Points on a hilly landscape, in no order, each with its height.
A climber steps from a point to the highest of its 2 nearest points, and stops where none of them is higher. Distance is the straight distance between rows; heights are no part of it.
q_251: [-12 -24 -13 -35 -14  -9   9  -6 -11  20  -7  -9 -28   9 -23  -8  25 -13
 -13   7  -8 -22  37  13  -2  17   3]  (h 175)
q_261: [-12   0   0  -6 -11   6 -10   7 -57 -14  12   8 -15 -16   8  -2 -22 -10
  -1   9 -15 -10 -14   7  -8 -11 -28]  (h 460)
q_731: [ 29  -5   8   5   3  -3  14 -20  -8 -19   7  -4  -3  -1   3   3   4   3
  13   4 -33 -28   8   9   5  15   1]  (h 399)
q_532: [  3 -10   1 -26  -4   4   0   0 -31  12  21  -5  -9  -8   4 -16  -3 -32
  10   6 -26  -1 -15  13 -14  12 -32]  (h 421)
q_716: [  1 -25  21  -1  -5   7  -7 -20  -6 -25   9   8  28  -4  -9  10  21   5
  -8 -19   0 -27  27  12  11  26   4]  (h 98)
q_819: [ 10  30  20  15   8  -5  -6  14  -4   7   9  15  18 -32  16  -6 -21  -7
   1 -14  -4 -10   0 -33  11  -8   4]  (h 536)
q_250: [ -1  19  13  23 -18  -5 -22 -44 -20 -24 -13 -12  27  -6   5 -18 -10   4
 -10   5   3  18 -20  -6  -3  13 -15]  (h 456)
q_7: [ -3  29   7  11  10   2   6  17  24 -21  18  -6  36 -26  -1 -33 -22 -15
  21   0  -3  10   4  -2   8   8  -8]  (h 664)
q_3: [ 13 -14  -5  -1   4  26 -24 -32 -27 -15 -11 -20   6 -10 -13  12   2  19
 -23  13 -12   5   8  -3  14  20  -4]  (h 46)
q_238: [-11  14  23   7  -5  -6  -6  -3 -30  -6   0   8   7 -23  22 -17 -20  -2
  -8  -2  -4 -23  -6 -10   2  -1 -22]  (h 495)
q_433: [ 14 -35 -12 -15  -5   5   3  35  -4  14   4  12 -38  22 -20   6  -6   1
 -20   5  12   9  22  -3 -18 -37 -10]  (h 457)
q_488: [  8  37 -24  -9  16 -24  11  -4  -8  13   2  22 -33   7 -22 -14   0   2
  -6   3 -14 -36  17  10 -19 -39  20]  (h 141)
q_977: [  6  -8  14  -4 -14  -2  25   5  24 -15   0   3  -3  -6  15  33  -7  31
  15 -18   6 -11  -9  -1  16  13   7]  (h 435)
q_439: [-20 -10  -3  14   5  -1  -8  -5  -4 -35  -7   3  31   0  -2   9  33  17
 -19  -2   4   2  22  14  11  30  17]  (h 109)
q_888: [ 15   7  -2  -3  32 -16  -1  -1 -13  17   6   2   3   4  -3 -20  -3   1
 -20   3 -17   9  22   7  -7   7  42]  (h 89)
q_34: [  5  46  10  17  -6 -12 -21  21  -6 -21  14  -5  20 -23  23 -17 -28 -12
   5   8   0   5 -10 -34  11  -7 -22]  (h 586)
q_956: [ 11 -24   2  -3 -22 -11   9  -6  30  -4  13  -1 -17 -11  19  50  10  11
  16 -23  17  25 -15 -19   9  22   7]  (h 481)
q_661: [ -4  -4  -1   4  42   8  21  -5  23 -21 -18 -15  -3 -23   7 -10  -1  19
  -3   3   2  11 -12 -15  16  11 -21]  (h 571)
q_500: [-13   5   9  16   8 -13 -15 -23  12 -37  10  -5  22 -22  -1  -6  22  -3
  -4   2  24   9  19  17 -14  26   4]  (h 123)
q_29: [-12  -3  -2 -11  20  -9   2 -11  25  -6  13   4  13   0 -14   6  11   1
  -7  -4  23   5  18  23  -8  22  30]  (h 143)
q_15: [ 41 -17 -22  -6  -2  18  12  -6  23  33  -1   7 -15   6  -6   6  27  11
  28  -8 -14  -8  18  29   0   6  10]  (h 323)
q_881: [  8   4   9  -3   5   4  -7 -28  12 -17  11  -6   8  -9 -22  -6  -9  -3
  30  15 -31 -36  10   4  18 -13   7]  (h 442)
q_280: [ 34  -9  -2   3   8   8  16 -17  17   4  12   4  -4   1  -4  -2   9  -4
  38  -7 -31   3   3   9  -1   4  25]  (h 358)
q_703: [-15 -13  22  -3  12 -10   4  17  19   9 -32 -18  -4   2  10   1 -12   4
  23  -2   5  11 -14  -9  -1  -4  27]  (h 606)
q_840: [-15  -5  13   6  11 -16  15 -17   4 -34 -14  -6  18  -4   9  -5  -7  34
  -5  -4   2  24 -25 -16  10  13  -5]  (h 659)
q_628: [ -5  -8  -3  16 -10  14 -11   6 -21   0  -2  10 -14  -1 -20   8   7 -29
 -34 -12   6 -15  43   3 -19 -13   1]  (h 521)
q_117: [-17  -4   2   3  22  -1  18 -11   1   2 -23   3  28  13  -2  15   7  31
  -9  -4   7  27 -30 -10  15   0  24]  (h 752)
q_116: [-21  13   8   3 -24 -27   7  -2  -6 -49   6  -9  35   2  17 -16  -4  17
   0 -16  13  47 -22  22   5  16   7]  (h 345)
q_980: [  4 -21  -4 -11  16  21   4  -2   1  35  -3  -6 -19  24   2  11   6  -3
 -15  -3  46   8   8 -27 -10 -20  -6]  (h 658)
q_365: [ -1 -24  -7  -9  43  -2 -20  11  -3   9   3   3   2   0   2  -9   2   4
 -21  -3  -8  30  -1   8   9   5  29]  (h 75)
q_380: [-15   4 -26   5  -6  35   2  20   4  44 -18 -10 -33  17  -4  -6  15   4
 -12  -5  -2 -26   6  -2  15 -45 -12]  (h 270)
q_394: [-18  10   0 -17  20  17   2  30  -6  13  -1  -1  -1 -19   4 -22 -22 -17
  17   2   9   4 -22   1  -6 -15 -25]  (h 349)
q_961: [  0  -4 -18  13  -1  27  12  25  -7  25 -21 -13 -42   8   4  -2  20 -13
   0  -6  -8  -4  25  19 -20 -25  -5]  (h 246)
q_355: [-10 -13  -7 -17  -3 -13   5  24  -3  15 -10   0  -8   6   6 -12   5  -3
  28  -7 -13  11   5   9  -2  10  32]  (h 666)
q_692: [  9  -8  -5  -6  14  23  23  -7  10  17  13  -7   7  22   7  27   8  -7
 -21  10  37   4   7  -6 -10  11  -4]  (h 758)
q_613: [ -4   8  -1  -7   7  12   1 -14  26  -4  10  -4  -8  -4   3  -1  -2   4
  38  -3  -6 -27  -7 -11  23 -11   8]  (h 490)
q_611: [ 31 -20  -4  -6  -8   3   9   9 -21  30  14  19 -32   4  -8   5   4  -7
   5   6 -16   0  10   3 -27 -30 -24]  (h 507)
q_340: [ -4  24  15   0   6 -11  -5 -25  -2 -12   2  -8  29 -11  -6 -31 -32   5
 -12  -7  26  19 -26 -11   4   0 -21]  (h 497)
q_919: [-16 -24  -2 -18   2   2  -1  -5  12   6 -15  -3  12  11 -35  -3  16 -11
 -10   2  13  -9  37  11  -6  16  24]  (h 159)
q_285: [  3  -9 -22 -19 -12   5   7  46  23  27   7  -1 -45  28 -11  -7  -6  17
 -27  12  10 -16  20   5  -3 -41  -3]  (h 420)
q_732: [  2   9 -15 -16  18 -25  -4  -3  -1  26  21   9 -23   7 -17 -24   2 -25
  -5  18 -22 -15  21  -1  -6 -13  23]  (h 111)
q_360: [ -7  -1 -16   7  14  18  25  21   1  -9  -9  -7 -23  -6  -1  -9   7  -5
   1  -8  -5 -14  26   8   1 -10   7]  (h 224)
q_459: [  7  34  20  16 -15  -3 -27 -11  13 -13  -1 -22  18  -3  12 -14 -37  -3
   8   6   9   4 -31 -16  17 -12 -26]  (h 540)
q_779: [ -7   3   7   5  11  -3   0  25  -2  -1   4   8  31 -15   0 -22 -13 -16
  16  -6 -16   8  13   7   3   5  25]  (h 745)
q_320: [ -7   3 -25 -19 -13 -10  12  -2 -14  -6  -4   2 -19  -5 -25  -1  -4  -6
  10  20 -14 -14  20  15 -12  10   2]  (h 196)
q_954: [  9  22 -18  -3  -4 -16   3   3  15  34 -24   7 -32  28 -13   6  12  -3
  22  15   5 -29   1 -33  -8 -44   3]  (h 655)
q_783: [ 18 -14  -7   2 -17  11  -1  -7  -2 -27  19 -16  -6   1  21  28   8  -3
   9 -11  -6  21  -9 -11  10  28   1]  (h 534)
q_112: [ -1   7  16  13   6 -13 -32 -28 -22 -21  -5  -8   9 -17  -1 -20 -13   9
   5  -4 -17  18  -8   2   0   3  18]  (h 422)
q_392: [ -4 -25   7 -11 -17  21 -20   1  -6  29   3  -2  -8  11   1  26  -4 -12
 -11   2  26 -21   7 -32   9 -19  -5]  (h 595)
q_391: [-22  -3  21  18 -15 -24 -23   2   0 -30  10   5  33  15  41  -8  16   5
  -1  -2 -11  -4 -26   9  16  20   1]  (h 394)
q_906: [ 26 -17  -2  -6 -12   4  -7   2   6  20   8   3   6  15  11  25  11  13
  29 -10   2  41 -27  18  -8  13  19]  (h 668)
q_740: [ 18  -8   7  -4 -26  -8   0  -9   0  18   0  31 -12 -14   3  14 -13  -6
   9 -18   5  13 -23  -5 -14  14 -26]  (h 601)
q_306: [ 29  18  13  29 -21  -5   4  -9   3  -3   4   7  12 -14   6  17 -21 -15
   0  -3  -6  18 -16  -6 -10  20 -11]  (h 667)
q_303: [  1   6   5  10   3   1  -2 -18  14  15  -6  15  15   0  -2  27  -2  -4
  -7 -12  27  -1 -12 -38   4  -2   3]  (h 591)
q_820: [ 23   6   5   9 -12   9 -11   5   2  14   2  -3  18  -3  -2   8 -18  -8
  21   2  -1  37 -14   6 -15   9  16]  (h 737)
q_939: [  4   4 -17  10 -18  22   3  30  25  19   3   5 -23  38 -37 -13   4  -6
 -23  -4  -6 -20  25   1 -19 -47 -13]  (h 438)
q_812: [ -1 -18   3  -7   7   2   6   0   1   4   0 -10  13  22  12  33  29  18
  -3  -8   1  33 -24  14   8  19  30]  (h 665)
q_545: [ -7  12  13   8 -31 -21   0   2 -10 -30 -21   6   1  -4   8  -2 -12  13
  31  11 -28 -23  -7  14  -2   7   7]  (h 186)
q_633: [  4   4 -16   3   1  15   5  28   7   7   2  25  -1  15 -35   6  -3 -25
 -33   1  18 -17  37   1 -25 -19 -13]  (h 485)
q_543: [-26  15  18  14  -9 -23 -10 -13  20  -9   8   6  49  -7   8  10  17   5
 -30   3  -5  33 -40  21  17  21 -17]  (h 461)
q_733: [-13   3 -23  -9  10   6   1  26  10  28  -9  12 -27  -5 -11  -7   2  -4
  -7   1  -1 -22  13 -29  15 -36  -6]  (h 294)
q_984: [-37  -6  26   5 -23 -26 -17   1   4 -21  10 -10  51  -3  30   8  42  15
 -18   8  10   9 -22  20  18  34 -11]  (h 424)
q_629: [ -7  26   2   2  18   2   6  -5  35 -11   0 -19  23 -23   4 -23 -18  12
  13  18  -1  -8 -12 -13  25  10 -26]  (h 582)
q_449: [  9 -36 -16 -12  15  18 -12  17 -30  14   1   8  -6  26 -11  -8  15 -10
 -17  -5 -18  31   8   8  -7  -1  18]  (h 64)
q_566: [ -3 -26   3 -13 -18  22  -5  16 -33   3  17   4 -18  15  -4  10  -6 -13
 -35 -18  15 -19  25  -6  -3 -20  -4]  (h 555)
q_891: [  6   4 -16 -20  -3  -5  13 -12  17  24   9   5 -28  13  -8  -2   5   9
  33   9  -1 -25  -2 -29  15 -28  17]  (h 562)
q_277: [  8  11   4  18  -8  12  13 -14   9  -1  -4  -3  30  24  -6  38  -1  -5
  -6  17  28  -4  -1 -17 -17  12   3]  (h 660)
q_735: [  7 -18 -15   5   4  17 -13  -7 -20   7 -22  -8 -17   8  -1  14  12   1
 -31  -1  -1  15  12   3  -1  10   9]  (h 55)
q_563: [  0  -6  12  -5   0   6  -9 -17  -8   4 -10  13   8  -5   4  14 -14   6
  -9 -13  24   7 -28  13  -8  18 -20]  (h 553)
q_698: [ -6  10   0  -8   2   2   1   4 -14  16   0 -17 -12  -9   7 -35 -13 -36
  11   3  -4  29 -26   2 -22   4 -27]  (h 382)
q_419: [-17  -1   4   9   5   2   0  11  -3 -36 -17  -9  -5 -11  12  -2  -1  17
  11  11   2 -20  13   3   5   0   5]  (h 202)
q_195: [ 17  10   9   9   9   1  38 -21  13 -29  -3 -15 -13   0  19   8  -6  21
  20  -2  -4  -8  -6   4   6  14   0]  (h 389)
q_643: [-20  15   7   6   1 -11 -10 -17  21 -13   4   8  18   1  15   8   1   7
 -11  -9  20  12 -43  22   9  21 -37]  (h 506)
q_445: [ 17  -8  -7   1 -11 -11  10   2  -4  35 -18   7 -44  17  -1   5  13   6
  19  10 -13 -14  -1  -4 -14 -43 -10]  (h 572)
q_309: [ 13  -1   5  25   8   3   3 -15   0 -18  14  -1  23   3  14  18  11 -16
 -10   3 -11  13  -1  -6  -2  28  -4]  (h 596)
q_397: [-19   1  18   6 -18 -29 -26  10  -2 -39   4   2  12  -6  22 -19 -13  18
  -1   3  16   8 -14  11   9  15  -5]  (h 369)
q_114: [-17  26 -20 -13   4  10   6  45 -20  37  -9   5  -6 -15  -2 -18 -10 -17
  10   8  -3 -17  -4  -9   2 -23 -10]  (h 322)
q_683: [ -9  29 -23  -6  10 -21   5 -15 -18 -10  -1   4 -25 -22 -33  -9  -5  11
  -3  18 -16 -38  30  22 -12 -19   2]  (h 169)

Where does a climber stop that starts at each point below?
q_633: q_692
q_735: q_320
q_984: q_820
q_360: q_34
q_439: q_320
q_698: q_34
q_195: q_820

For each start below, name every point that the climber comes to, in order.
q_419: q_360 q_961 q_380 q_733 q_114 q_394 q_698 q_532 q_261 q_238 q_819 q_34
q_939: q_633 q_628 q_566 q_392 q_980 q_692
q_397: q_391 q_984 q_543 q_643 q_563 q_740 q_306 q_820
